Points on a hilly landscape, in no order, each with its height.
A climber steps from a point to the highest of its 2 nearest points, and stops where none of them is higher. Distance is the straight distance between rows; heights are no part of it.
q_662 h=5.08: [ 12  10  -7   7 -21 -16  -3   1  10  -6   8  31  25   2  20  18 -17   1
  -9 -12 -10   3  -9  -5  -7   8 -18 -11   9 -10]
q_967 h=3.27: [ -9  18   3   9 -13  -5   5   0   2 -18   4  -1 -11   1  -4  -1 -21  14
  -6  10   4   5  -5  10   8  10  -3   9 -13   5]
q_864 h=3.82: [ 18   2   5  14 -13   8 -12 -23  -8 -17  14 -16  -1  -4  16  -3  15  -5
  19 -11  21 -14  -2  21  -3   1   9   2  -6   2]
q_66 h=5.18: [ -6  -3   7   0  11  12   2   1  -8  -9  -1 -20  -4  -2 -26 -25   7   4
   5  15  -6   4   8   8  12  -2   7  20  -9  12]
q_548 h=2.67: [-15  12   5 -15   7  11  -3   8   6  -3   6  20 -18   1  18   2  -7  -1
 -17  19  14  20  -5 -17  -9   6  10 -10 -11   9]
q_437 h=2.72: [  7  -7  -3   2  -3  -1  -5   6   3   2   3  -6  -4  -8   0   4   6 -12
   3  11  11  -3  -6  -7   2  -7  -3  -9  -7  19]
q_188 h=6.17: [  7 -11  -7  14  15  -8  -4  -1   5  10   0 -10  25  12   0   8  21 -13
  11  -3   7  -4   8  22  -4  -4  12   2 -14  21]
q_417 h=5.56: [  7  16  19  -2 -17  13 -14  -3  -6 -19  17  26  -8  -9  18   5 -27   8
  -7 -16  -2   6 -16 -13   0   8  -5  -9  -3  -8]
q_834 h=5.00: [ 12  11  -1   1   9   4  -4  19   7   3   6  22  -8   2  23  20 -16  -1
   7  -5  23  14 -11  -9 -13   6   9  -3  -5  -1]
q_560 h=2.59: [  1  12  -3   1   1 -19  13   0   5  -5  -3   8  -3  14  15  13  -9   4
  -1  -9   5   5   9  11  -2  21   2   3   2 -27]
q_158 h=1.52: [ 13 -15  14   1   7   1 -18  -6  -1  -1  10 -21   7  31 -10   5  19 -11
  15   0   8 -16   3  18  -1 -27  -5   9  -5   7]
q_619 h=2.21: [ -2  20  -4   9 -11 -16   4   5  21  -4 -12  15  13  11  -1  14  -1 -10
  -6  17  -6  -4  -7   4  -9  -4 -17   1   8   3]
q_438 h=3.10: [  0 -15   5   4   5   2  -3 -20  -1  20 -15   1  -4 -17   4   5  24  -7
   3 -17 -12   3  11   7  -2   1  -1  -3  -7   6]
q_361 h=4.45: [ 21   1   6  -6   1  10   6   2 -21 -14  24   6  29  -5  22   9  -4   7
 -15 -24   6  -3   0  17  -5   3  -2  -9  -8   3]
q_918 h=3.43: [-13   0  -6  -1   5 -17   2  -4  18  23  -7  20 -10   5  -4  16   8  10
 -10  13  -9  16  -1  -1   0  -9 -18  -8 -22  14]
q_244 h=4.36: [ 10  -2  10  -8  20  -2   6  22  -8   3   0  24   4   5   3  11   0 -17
   0  -4   7  12  -8 -23 -10 -13   4 -11  -9  30]
q_841 h=3.77: [ 16  -2  20  10  -8   1   5 -13 -24 -16   4  11  15  -9   4 -12   6  -9
  10 -22  -4   2  -5   5   5  -9   6  -4 -22  26]
q_856 h=0.60: [-13  -4   1  -1  -5  16  -4 -12   7  17 -12 -10  -4 -12 -34 -23  -1  17
   8   2 -17   2  11  25  -4  -3  -6  25  12   6]
q_47 h=1.51: [-11 -21 -13  -6   0   6 -24  -1   9  13  -3 -10   6   8  -7 -10  32 -18
 -14  30  -4 -16   1 -13  16 -19  -7  -4  -2  18]
q_321 h=5.12: [ -4   9 -13   9   4  -8  11   4  -6  -6  -2   2  17  -7  11   2  -6  -3
  -4  -7   5   7   3   2   4  25  24  -3 -17   9]
q_262 h=4.31: [-17  -8 -18 -17  19   4  -6   4  20  13  -7 -22 -27   3 -22 -20  11  24
   6   1 -14   1  -1 -17   8  -9   0  17  -6  12]
q_979 h=5.07: [  6  12 -17   8  11 -20   8  10   3 -15  -7 -18   4   7   7  11   3 -11
  13   6  16 -10   6  13   3  17  17   3  -1 -13]
q_865 h=2.35: [ -6   6  -2   7 -13 -20   0  -6  17   3 -12  -2  -2  18 -11  11  10  -2
  -1  12 -13 -12   5  13   1  -2 -20   2  -2  -9]
q_63 h=3.67: [-16  12  16   4 -16   4   4 -14  -3 -12   4 -10 -29   7   3  -3  -9  24
  -1   4   1  -3   7  15   0  12  -2   6  10 -21]
q_886 h=2.07: [  7   7  -5   6 -16  -4  -3  -2  14  -6  -8  10  12  11 -11  -1 -10  -8
   1   8  -1 -11  -3   3  -7   1 -13   5  31 -15]
q_342 h=1.11: [  1 -21   2   0   2  -2 -23 -11   9  19   1 -12  15  22   0  13  34 -13
  -5   9  -4 -17  11  15  -3 -19 -13  -8   4   1]
q_304 h=2.09: [  2 -14  -3   1   4 -18   6  -5  -3  10 -19  -1  13   9 -22   0   5 -14
   9  -8 -22 -14  11   0   5  -9  -5   2  20 -23]
q_972 h=3.59: [-17  -8  -9  -1   3 -18   5  13  18  14  -1 -14  -7  17 -24  -4   2   4
  -3  23  -6  -6  -2  -5  18 -17  -8   2 -14   4]
q_593 h=1.41: [-10  -8  -1 -19   6   6 -12   9  16   9  -7   7  10  20  -3   1  23 -20
 -20  32   3 -17   5 -13   1 -22 -17  -5   8  10]
q_156 h=1.93: [-12 -12  -4   2 -14 -11   4 -14   3  14 -20  10  14   4 -23  -8  -9   0
   2 -13 -20 -10  10  10   5   3  -9   7  27 -34]
q_777 h=5.69: [ 10  -7   9   9   7  21   4   5 -13  -7   6 -15  16  -6 -18 -22   2  -9
  14   5   4  -1   3  16   9  -8  11  15  -7  22]
q_456 h=2.75: [ -3   4   3  11  -9 -11  10 -15  -2   5 -15  14  -2 -22   5   2  -7  -6
   4 -16 -17   6  -4   2   0  18   2  -1  -4  -4]
q_690 h=5.50: [  4  -2 -11   8   2  -8   0   2   2  -4   3  -5  18   6  12  12   7  -7
   2  -8  18  -2  10  15  -2  12  16  -2  -5   0]
q_64 h=3.03: [-16  25  -5  -7  12   0  13  17  11  -5  -6  11  -2   3  -8   1 -23   0
  -8  22   4  17  -6   6   0   9   1  12 -17  18]
q_311 h=1.80: [-13  -1  -9   5   6 -15   8  -5  12   6 -12  15  10  19 -19  -6 -16  10
   3 -11 -13   3  12  -6   0   9  -2   8  21 -26]
q_860 h=0.45: [ -8  -9 -18  -2  15   3  -1  -7  11  23 -19 -24  -6 -13 -14  -5  18   3
   9  -2  -9   0   9  21   7   2   3  13   2   2]
q_447 h=5.73: [ 18 -10  15 -15  14  20   3   2 -14  11  -3  -3   3  -3  -1   7   2 -12
   8 -17  11   0   4  14 -16  -9  -2   0  14 -10]
q_835 h=3.89: [ -5   3  -7  -9  18   6  -4   7  11   8  -4   4 -22  -5  13  -1  -3  -7
   8   0  13   9   4 -27  -7  12  18  -4  14 -12]
q_851 h=4.92: [-12 -14   5 -19   3  17   6   1  -4  17   4  -5   5  10  -1  -4   8  -2
 -19  10  -4  -6  17  -5   5  -3  -5  -7  13 -32]
q_133 h=4.12: [ 24  -1   5  -5  -9   7  -7  13 -18 -25  26 -21  17  -1   4   1  -2   0
   1   1  16 -21  -8   9   3 -21 -17  -5   5   2]
q_814 h=1.70: [-16  -5  -5  -5   9   0   3  10  16   7   5  14   6  23 -20 -13 -24  12
  -8   0   0   7   5 -17   4   2   5   5  26 -25]
q_576 h=3.74: [ 14 -17   0   5   7  -9   3   6 -15  -3  -3   8  18   5   4   9  11 -17
   9 -17  -1  -6  -1 -21  -2  -4  13 -10   3   7]
q_461 h=1.90: [  9  -7 -20  13  -6 -13  -9  -3  21  10 -17   3  14  10  -4  12   9 -15
   9   4  -4 -16  -3  -5  -6  -5 -10   0  30  -3]
q_350 h=2.90: [-14  25  -3 -13  16   0  11  10  17   4 -18   5 -25 -12 -13  -5 -18  18
  -4   8  -4  21 -15   7  -1   2  -8  20 -17  23]
q_197 h=2.70: [ 14  -5   1 -12   7  -3  -2  15  -5   2   7   0   5  12  15  29  12  -7
  -5  -5  14  -6   3   2 -12 -13 -13 -14   4  -5]
q_831 h=3.39: [-31  17  -8 -13  -2   2  13  -7   9   5 -20   2 -15 -26  -6 -21  -8   6
 -13  10 -27   9   1 -14   4   9  -3   6   9  -1]
q_314 h=2.87: [ -3  -9  -6   6   2   6  -8   3   4  14   7  -1   9  -1  -4  -6   3   3
 -12  12   7   8   3  -9   5   8   7  -3  -8  10]
q_667 h=4.35: [ 22  -5  -6  20 -13   2 -13 -12  -6  -7  17   4  40   4  10   3  -1   0
   1 -21   9  -9   1   9  -6   7  11  -6   4  11]
q_254 h=4.06: [  5  -9   2  -5  11  -9   2   9 -11  -7  -5  17   6   3  -1  -5   4 -19
  -2  -5 -10   3  -2 -39   1  -3  14 -12  -6  22]
q_168 h=0.53: [ -5  -4  -8  -7  13  14 -12 -11  13  11 -21 -24   1  -5 -27 -18  15   0
  12   3 -13  -7  13  25  -4  -8  -1  27   4  17]
q_563 h=1.79: [  9  10   5   2  11  18  -8   2   1 -12  -6   1  -1   3  -8 -14  -2  -9
   6  10  13  -4   2  -3  -7   2  10  13   6  18]
q_196 h=1.98: [ -3  15   9 -10  12  23   7  15  -3   0  -7  -7 -20  -4  -2  -1  -8   2
  -1  16  20   8   7  14  -7   7  -2  18   4  -2]
q_143 h=4.57: [ 13   0  13  -1  -7  13   4   9 -21 -26  37 -16  14   8   0  -5  -9  13
  -2   0  15  -7  -2  10   4  -7  -3   2 -15   3]
q_883 h=3.58: [ 12 -18   0  12  -2  -3 -20 -16   6   5  -3   1   8  17  -4  -2  13  -3
  16 -18   1 -16   5  -8  -2  -2   8  -5  14  -4]
q_473 h=3.56: [ 10  -4  13  -7 -10  24   4  13 -33 -22  28  -7  17  -1 -11 -19 -26  18
  -5 -10  -3   1   2  -2   4  -6  -4   0  20 -19]
q_335 h=2.62: [ -6  11   5   9 -10  -5  15  -9  -5   6 -14   4 -15 -25  -5   4 -13   1
   5   0 -12  11 -11  17   5   4 -13   4 -18   3]
q_873 h=2.42: [ -1  -1  16 -10   2  25  -3  -5  -9   3  -1   4 -16 -21   8   8   8  -8
 -16  11  11  13  -3   2   0  -6  -7  -9 -14  19]
q_842 h=1.89: [  1  13  11   2   2  20  -1  -1   6 -11  -5  -1 -16   0 -15  -8 -10   3
  14   1  13   2   1  23 -11   1   6  21   2   9]
q_700 h=3.13: [ -5  29   1   6  -4  -1  -5  11  10 -20   2  19  -2   8   7   9 -22   0
  -9  13   9  11 -13  10  -5   7   1   6 -18  15]
q_231 h=2.48: [ -7   4  -9  -7   1 -17   6   0  19   9  -4   8  -2  24   5  16   1   7
 -10  10  -3  -1  12   4  -6   8 -12  -2   2 -25]
q_86 h=4.09: [ -5  12   7   1   8   0  19  11  -6  -3  -3 -19 -29  -9 -14 -14 -15  10
  19   6   5   0  -9   6   7  -3   7  20 -11   0]
q_731 h=2.51: [ -4  -6   9 -16   0  10   3   4 -18   0   3  16 -11 -19  23  13  12 -15
 -17   5  12  18  -5  -7  -8   2  11 -22 -18  12]
q_78 h=5.58: [ 14  10  -7  23 -13 -19  -2 -14  11  -5  -2  23  26   8  13  19  -8  -6
   1 -15  -1   3  -6  15  -9  10  -6  -1  -2   6]
q_771 h=6.35: [ -3 -16 -16   5  -6 -20  -9   0  -1   6  -7   8  16 -12  14  18  41 -17
  -3   3  -2   2   4  -5  -9   6  23 -18  -9  29]
q_889 h=3.73: [-12   1 -16  -9  11   0  -2  -2   9  17  -9   1 -29 -24  14   0   7   1
   2   1   0  16  -1 -22  -4  14  15  -8  -4   9]
q_316 h=3.85: [-10   4  11  -7   2   3   9  -5  -4  -2   9  -8 -30   5  13  10  -2  12
  -6   4   6   5  10  -4  -3   8   1  -4   3 -36]
q_52 h=5.16: [  8  -2 -18   0   8 -33  13  22  -3   4 -12   8  -9  -9  18  31  18 -26
  13   9   8   4 -13 -19  -8  -5   3 -16   2  14]
q_434 h=4.11: [ 18   2  15  -2  -2   8   7   2 -30 -19  10  12  21 -14  19   8   4  -8
 -13 -21   0   8  -5   5  -5  -3   3 -16 -25  19]
q_746 h=2.95: [ 25  -1   0   4   5 -12   0   7  -3  -6   4  -7  10  14  14  29   7 -10
  15 -19  11 -10   0  15 -11  -6 -11  -6  17 -19]
q_922 h=4.50: [ -3   4   3  -2 -10  12  -3  -4 -14 -16  19 -10  -7 -10  18   4  -3   3
  -9   6  12  -3   1   2   3   9   6  -9  -4  -9]
q_933 h=4.67: [-12  -3  -5 -16   7  -7  16   5  -4   4  -3  -2   8   6   5   1   8 -10
 -22   8  -4   0  15  -9   6   7   6  -8   2 -22]
q_312 h=3.06: [-12  -1 -15   1  -4 -15   5   4  14  10  -7 -14  -8   3 -13  -4  -4  -1
   7  12 -10  -5   6 -10  10   4  -3   2  11 -25]
q_182 h=1.00: [ -4 -10  -4   7   2  -6 -21 -13  25  18 -14  -2  -8  20  -6  10  27  -6
   5   8  -6 -11   4   3  -8 -14 -16   3   4  16]
q_67 h=2.91: [  3  -3   6  11  -5 -17   3 -23   3   9 -17  18   3   3   6  10   9 -10
   5 -19 -18  -3   6   1  -5   3  -4  -4   4  -3]
q_30 h=3.95: [ 21  -8   4  17  -9  11 -19 -16  -1 -12  10   3  17  11  -7  -6  -3   0
  15 -19   9  -7   1   7  -4   1   5   5   9   1]
q_733 h=7.14: [  3 -21 -19   3   6 -12 -15  -1  -5  10  -6 -14  17  -1   7   7  37 -18
   5   2   2  -6  10   6  -2   3  30  -5  -8  15]
q_8 h=3.11: [  9   5   9 -20  -4  18   7  16 -24 -17  19 -12   5 -10  10   9 -21   6
 -13   0   6  -6  -5  -2  -1 -11 -20  -8  20 -28]
q_978 h=1.33: [ -5  -7   1 -23   5   2  -2  11   3   3   9  -3   5  12   6  14  21 -18
 -25  28   8  -3  10  -5   0 -16  -9 -15  -6   1]
q_676 h=3.86: [  3  -3  15  10 -23  16   3  11 -21 -19  21 -17   9  -7 -20 -17 -29  13
  10   3   5  -4  -7   8   6  -6   2  14  14 -14]
q_812 h=4.32: [  7  10 -23  14   5 -12   5  -3   7  -1 -14  -7 -16  -3  13  -4  -3   4
  23  -7  11   0  -6   0  -2  31  22   9  18 -20]
q_151 h=3.78: [ -2  -2   5  -6 -15  -2   0  -3   7   7   1  30  15   2  13  10   5  -7
 -26   7 -10   2  -3 -11  -4  -1 -16 -23  -2   1]
q_257 h=0.67: [ -5 -16  -2  -9   8  18  -2  -1   7  31 -12  -7  -7  -6 -28 -14  -2   8
   6   1 -15   1   6  -1  -3  -2  -3  16  18  -5]
q_659 h=0.05: [ 24  -4  -1  -4   3   5 -17   8 -15 -18   8   4  40  18   7   9   1  -3
  -8 -19   4 -15  -4   0 -14 -18 -18  -9  28   4]
q_460 h=3.29: [-12  -7  10   0   0   9  11 -14  -7  20  -4   1  -4 -14   7  -2   9   8
 -13  -5  -9  15  17  17   4   9   5   0 -17   0]
q_875 h=4.69: [  8  -5  -6  -5  19  -6   9  17  -3  13   3  10  -5   2  10   8  -2  -5
   9  -8  13  12  -1 -17  -9  -1  14 -11 -13   8]
q_522 h=2.29: [  9  -5  20  -8  -2  17  -5  -2 -12 -10   8  -1   4   4  -3   3  15 -10
 -22  17   7   2   0   9   2 -17 -19  -1 -10  19]
q_475 h=4.16: [ 13   2   9   4 -23  12  -9 -15 -11 -19  12 -17  -1  -3   7   5   4   2
   5  -5   9 -15  -2  17   4  -3 -11  -7   1 -15]
q_654 h=1.61: [ -2  -4   3   4  -6  -2  -1  10   4  -5  21  11  13  24 -10   0 -27  23
 -10  -4   5   1   1  -8   2   2   0  -2  10 -24]
q_955 h=2.99: [ -7 -17   8   0   0  13 -19  -5   3   4  12  -1   5  11 -15 -25  12   7
 -13  13  -6   4   9 -10  15  -1   4   2 -11  14]
q_366 h=3.30: [ -1   8  11  18  -6   1   6 -20  -6   6   2   3 -15  -1   1 -10 -19  22
  26 -29  -2   5   0  18  -4  16  19  15  -7  -8]
q_211 h=3.83: [ -7   7  -5   3   8 -15  15   8   8   7  -9 -12 -11   9 -21  -3 -11   1
   8   5  -2   5  -1   5   4  -7  -3  15 -17   3]
q_270 h=5.26: [  6 -14  17 -16   0  17   0   0 -13  13   4   0  -4   0   2   7   7  -2
  -6  -5   4  -3   9 -10 -10  -5  -5 -10  15 -20]
q_172 h=4.58: [-12   0 -17  -4  18   3   0   4  14  11  -8 -12 -19  -7 -22 -20   5  25
   7   2  -9  12 -11  -2   7  -4   4  20 -28  34]
q_909 h=2.81: [-23  27  -3 -14  10  -6  10  -3  12   1 -21  17 -42 -21   3  -4 -11  15
   0   2 -20  25 -18  -8   1   1 -12   9 -18  12]
q_755 h=3.61: [ -8  -2   3   6 -11 -14   3  -8  17  17  -7  28  -3  14   0   5   7   3
 -14   4 -14  -1   2 -17   1  -8 -17 -10  -8  -1]
q_648 h=3.46: [-10  -1  14   1  -7   5   9 -16 -10   7   2 -13  -6  -2  -3  -1  -1  10
  -2  -5 -11   2  15  21   3   8   0   5  -1 -27]
q_59 h=2.30: [ 13 -16  11   0  -7  -4   2  -1  -8  13   2   5  11  10 -17   6  -1  -3
   5  -9 -13 -11   5   0   1 -19 -21  -2  11 -21]
q_795 h=1.60: [-10 -10 -19  -3  -9  -7 -14   5  16  10 -10  -1  -8  -8  -1  -2  26 -25
  -9  34  -1 -10  -8 -23   5 -11  -5 -15   5  14]
q_743 h=4.38: [ -5   5 -10  14  11  -5  22  16 -16   1   2 -19 -10 -10  -1 -12 -19   5
  18  -5   8  -1  -9   2  12   9  24   9 -10  -6]
q_101 h=3.45: [ -1  17   6  12 -20  -5   3 -10   3 -19  -5 -11 -17  -5  -5  -4 -16   8
  15   4   1  -9  -2  20   0  10   0  13   6 -13]
q_742 h=4.01: [ -1  -4   3 -14 -23  -2  -2  -2  -6  -7   4   4  16   1  16   7  10 -10
 -26   7  -9 -20   0 -10   7  -6 -25 -17   6 -13]
q_634 h=5.27: [  9   8   7   1  -8   9  -6   4  -1   5   6  18 -16 -20  15   7 -16   0
   2  -2  11   8 -13  -9  -6   8  -3 -11  -2  -4]
q_730 h=5.22: [ 11  14   4   3 -16  -7   0   9 -15 -23  22  17   3 -13  30  18 -21   8
  -3 -17   1   6 -18 -11   1   4   5 -19 -18  -2]
q_675 h=4.79: [ 21   7  -1  -2 -14 -13  -6   2 -14 -24  19   3  11  -5  25  15   1  -2
  -6 -13   0  -8 -13  -1  -3  -4 -11 -23  -7   1]
q_505 h=2.06: [  2  11  14 -20  14  21  12  17 -11 -12  -2  -4   3   1   4   8  -1  -8
 -17  12  10   8   5  12  -9   2  -5   5  -6   6]
q_356 h=1.24: [  0 -15  -1  -5   9  -5 -10   7  -1   7   1  -9  12  13   6  18  35 -23
  -9  14   9  -5   4   5   1 -19  -2 -11  -5  19]
q_325 h=1.53: [ -3   7  12   9 -16  10  -2   5  -8 -21  28   1   4   8   4  -9 -41  26
  -9  -2   4   7  -8 -12   7  11   6   0   4 -17]
q_694 h=4.37: [-11 -13 -20 -10   3 -24  21  22   1  16   4 -12   2   0   9  15   7  -8
 -10  16   0   2   4 -14  12  -4   1 -13  -1 -27]
q_513 h=1.34: [ 13  -8  20  11  -1 -10   3 -10  -9  -9  12 -19   6  17 -13   0   9  -5
  27  -5   3 -11  -3  25   6 -27  -4  10 -19  13]
q_12 h=1.74: [ -2  -2 -19   5 -10  -3 -10  -3  21  11 -19  -5   9 -12  -3   4  16 -20
  -2  22  -5 -15  -7  -3  -2  -6 -13   0  18  12]
q_974 h=3.00: [-10   8   0  10   3   2   5 -14   8   1 -10  16  20   2  -5 -12 -13   9
 -11 -12 -14  16  12  13  -1  25  13   7  -5   3]
q_82 h=4.19: [ 10  -4  12   6  -9   0   4  18 -10 -16  27 -17   6  13 -20  -9 -22   8
   2   9   9  -6  -9  -2  14 -11   0   4  -4  -8]
q_577 h=3.44: [  8  -4  15  13 -18  -4  -1 -25 -11 -15  -3   2   5 -12 -12 -21   7  -7
   9 -12 -15 -10  -1   0  14  -8   0   1 -11  19]
q_756 h=2.74: [-12   2  -5 -12  14  -1   1  10   3  -2   3  10  -6   7   3  -8   5  -1
 -17  14   6  18   5 -27   7   6  12  -7 -17  12]
q_388 h=2.50: [ 16  -7   9  -8   4  -6  12  16  -2  15   4   2  19  15   2  26  -5  -6
  -6  -5  -3  -6   0   8 -12 -20 -30  -4  10 -20]
q_358 h=3.41: [-22  -8 -14 -10   8 -13   5  -1  23  25  -7  -4 -19  -3 -15  -2  13  10
 -13  20 -11   4  -2 -11  12 -12 -15  -6 -23  15]
q_540 h=3.57: [-17   4  -9 -10  -1  -1 -10 -11  15   3 -17  13 -24 -21   4 -11   8   1
 -11  10 -12   3  -2 -32   2   5  -1  -5  -2  14]
q_586 h=5.70: [  6  -9 -19   5  -3 -19  -3  17  -1   4  -7  14  16 -10  22  22  20 -23
   4   5   5   2  -8 -17 -18  -2  10 -20   7  19]
q_792 h=0.18: [ 21  -9   9   4  -2  12 -10   1  -9  -8  18  -1  39  13  -2   4   6  -7
   0  -7   8 -10   3  20 -13 -23 -13   0  11  12]
q_990 h=4.66: [  4  15 -24  20   3 -14   4   1  16   3  -7 -13  -6  -3   4   6  -2   5
  23  -3  10   0  -2  21  -4  20  11  12  -1  -4]
q_281 h=2.60: [ -7   4   0 -11  19   7   1   9  -4   8   1  17 -21 -15  19   7  -3  -5
 -13   4  16  23  -7  -6  -2  12  19  -7 -25  22]
q_603 h=3.23: [-20   8  -5   0  -9  -8  11  -4   1  -3 -13   6  -6  -8  -5 -11 -16   2
  -8   4 -20   2   1 -19   7  11   1   1  14 -20]
q_495 h=2.88: [-24  10  -2  -8  10  11   9   0  10   6 -10   4  10   0 -11 -19 -10  10
 -20  10 -15  17  10   1   3  18   9  16  -1   5]
q_620 h=4.25: [ 30  16   4  -5 -12   1 -10   1 -22 -39  27 -11  16  -9  19   7   7   5
  -4 -15   7 -23 -13  11  -3 -19 -20 -16  -6  15]
q_237 h=4.72: [  6   2  -9   0   5 -20  22  17 -10  14 -15   7 -11 -25   6  20   4 -19
  12  -4  -2  11 -11  -8   2  -3  -2 -13 -11   5]
q_942 h=3.53: [  8   2   9  15  -1   5   0 -18  -9  -8   9  -4 -10  -4  10 -11   1   6
  19 -20  12   0  -2  12   0  10  22   3 -20   4]
q_496 h=3.87: [-19   9   1  -3  13   8   6   4   1   5   2   7 -30 -13   1 -24 -24  18
   4  -5  -2  19  -6 -33   9   8  20   4   8  -3]
q_839 h=0.82: [  3   3 -13  12   6  -4 -16  -5  28  10 -13  -1  -2  20 -19  -2  -4  10
  18   5   6  -4   6   5  -6   3   1  15  14   7]
q_102 h=0.90: [ -4  -3 -21   6  15 -20 -15  -7  34  18 -10  -6 -16  16  -3  10  13   9
  14   2  -1  -3   0  -3  -5   0  -5   4   3   3]
q_207 h=2.98: [  0  15   7 -19 -17  15  -2   7 -15 -20  13   2  -2 -18  28  13 -14   2
 -18   5   1  -3  -6  -4  -7   4 -18 -19  13 -24]
q_870 h=4.07: [  0  19 -17   2   8  -6  -6   9  19 -10  -9   4 -24   0  16   1  -9  -3
  19   5  25   6  -5 -13  -9  22  19   4  14  -5]
q_378 h=0.28: [ 12 -16   3   8  -4  13 -12 -10  -4  11  16  -9  34  10  -5   3   6  -2
  -3  -6   6  -9   9  28  -3 -12  -2   0   4  -9]
q_709 h=4.04: [-20   5  -2   0   6   3   3  -8   5  -6   1 -19 -19  -1  17  -4   5  10
  -6   0   2   3  13  -2   4  21  20   5  12 -24]
q_601 h=3.14: [ -4 -19  20   1  -7  18 -12 -13  -3   5   9   0 -15  10 -20 -27   2  16
   5  -1 -14   4   4 -11   7 -12  -6   7  -4   5]
q_177 h=3.31: [  3 -21  16   5 -14   8 -21 -22   9  10   5   3  -8  12 -13 -12   2  14
   9  -8  -9  -9   6  -6  -2  -7   2   2  13 -11]
q_180 h=4.33: [  8   3   1 -14 -20  -1 -11  -5 -16 -22  15  15  29   3  19  -2   2   2
 -28 -14 -11 -26  -3 -14   1 -10 -24 -20  18 -14]
q_31 h=4.08: [-16  -2 -11  -3  15   2   2   1  11  13  -1  -7 -25  -5 -20 -26 -12  20
  10   1 -10  12  -5 -23   4  -4   7   9   2   8]
q_470 h=3.12: [-11   5  -1  14   4   3  11 -12  -1   7  -2  -2   1  -3  -4 -12 -10  25
   2 -14  -4   9   6  15   4  16  18  15 -13   3]
q_355 h=3.72: [-10  13   2  -4  16  -2   9   2  -3  -3  -5  18 -38 -19  15  -7 -15   3
  10 -13  -2  23 -15 -30   0  12  23   0  -8   2]
q_263 h=2.73: [ 18   7   6   5   3  -9   5  -4  -7  -9  -1   1  -7   1  18  24  -2   3
  15 -19  11  -2   4  19  -9  12  -2   0   5 -28]
q_720 h=3.05: [-23   4  -9   1 -10   2   2  10   5  -3  -3 -23  -4   0 -18 -22 -16   9
  -3  25  -8  -9   2  -6  14   5   5   9  22 -18]
q_426 h=6.40: [ 16  -6   8   6   8  17   5   3 -11   8  -5  -5  12  -7 -10  -7  -3 -10
  13 -13  10   2   4  19  -9   0  12  14   3   5]
q_949 h=4.75: [ -3  -1 -11  13   8  -5  11   7 -11 -13   2 -11  15   7  -8 -14 -13   2
   6  -7   4  -2   3  -1  10  16  25   5   0  -4]
q_28 h=4.71: [ 14   7  -3  -6 -24  -9   0   1  -6 -12   6  24  24   2   5   7 -18   8
 -15 -16 -14 -14  -9 -10  -2  -5 -29 -18  18 -23]
q_19 h=4.39: [ -1 -10 -14  -3   4 -24  21  22  -6  16  -1 -11 -11 -16  -1   8   0 -13
  13   4   2   5  -4 -22   9  -4   5 -14  -5 -14]
q_604 h=2.16: [ -7   7  16 -14   6  -1   9   2  -4 -13 -10   2   4  10  -6   0   8 -11
 -15  14  -8  -3   8  10   0  -7 -15   3  -9   9]
q_121 h=3.22: [  0   4   4  10 -13   1 -10 -26   5  -9 -12   2 -16 -13  -7 -14  17  -1
  12   3  -7  -5 -10   5   7  -4  -7   2 -13  32]
q_275 h=4.82: [ 17  12   8  -5  -8  15   6   3 -26 -23  26  -6   5 -11  29   4 -19   9
  -8 -13  11   1  -8  11   1  11   2  -6  -9 -10]
q_564 h=0.37: [  5 -19  -4   7   5   5  -8  -9   4  29  -5 -17  15  -2 -14   4  10  -7
  12  -6  -1  -4   7  22   1  -6  -5   6   3  -7]
q_238 h=3.33: [  5 -10  10 -21  -4  16   8  14 -23 -13  19  -8  15   4  -8 -11 -12   1
 -16  -5  -4  -8   4 -16   7  -8 -13  -8  17 -28]
q_787 h=4.85: [-12  -2   2  -1  25   9   2   3   2  -3  -1 -14 -15   8 -17 -27   4  20
   6  -3  -2   9   7   8  10   2  16  29 -21  25]
q_53 h=3.42: [-10  -4   3   3  -8  13 -11 -20   8   9 -10  -3 -24 -19  -7 -17   9  12
  -4   3 -13   4  -4 -15   8   3  -3   0  -7  18]
q_938 h=4.93: [ 24  -3 -10  27 -14 -18  -4 -11  -1  -5   1  10  23  -6  17  11   0  -9
  21 -19   8  -5 -13   0  -6   8  12  -6   4   6]
q_398 h=0.74: [  2  -3  -1   0  19   7  -4  -3  13  22 -17   2 -10   2 -26  -8  -7   8
  20 -15  -2   0   6   8 -14   0   1  18  19  -1]
q_422 h=3.32: [ 19 -23  -5   5   3 -14  -2   7 -12   7   5 -12  16   4   3  23  12 -12
  19 -13   6  -8  -3  -5   0 -16   3 -13  15 -10]
q_255 h=4.24: [ -8  14   0   2  -5   8   3  -9  -4 -13  -7 -13 -22 -24  17  -5   1  -3
   2  10   7   0   1  -3   0  20  17  -2   9 -10]
q_382 h=2.71: [-18  25  11  -8  10   3  -3  -8   6  -8 -12  28 -42 -20  15   1  -9   4
  -4   4  -2  25 -24  -4   4   8   3   5 -26  17]
q_282 h=3.21: [-34   7  -7  -5  -8   8   8   1   7  11  -9 -12  -7 -10 -20 -36 -15  19
  -9  16 -25   1   4 -14  11   5  -4  17  18  -7]
q_431 h=1.67: [  8  -5   9   4   6   9 -18  -4   2 -14   4 -11   8  21 -12  -9  12  -9
   1  10   7  -9   7   7  -1 -11   2  10   3  25]

Call two points neighbours if one is among the 2 nearest of the other. Go from one point of each pair to the other, from neighbour to neighbour, staying as high as possible. Name the lowest point that can't be avoided.
q_417, q_733 | q_207
q_426, q_690 | q_694
q_417, q_143 | q_133
q_690, q_831 | q_495
q_78, q_690 | q_358
q_78, q_275 | q_121
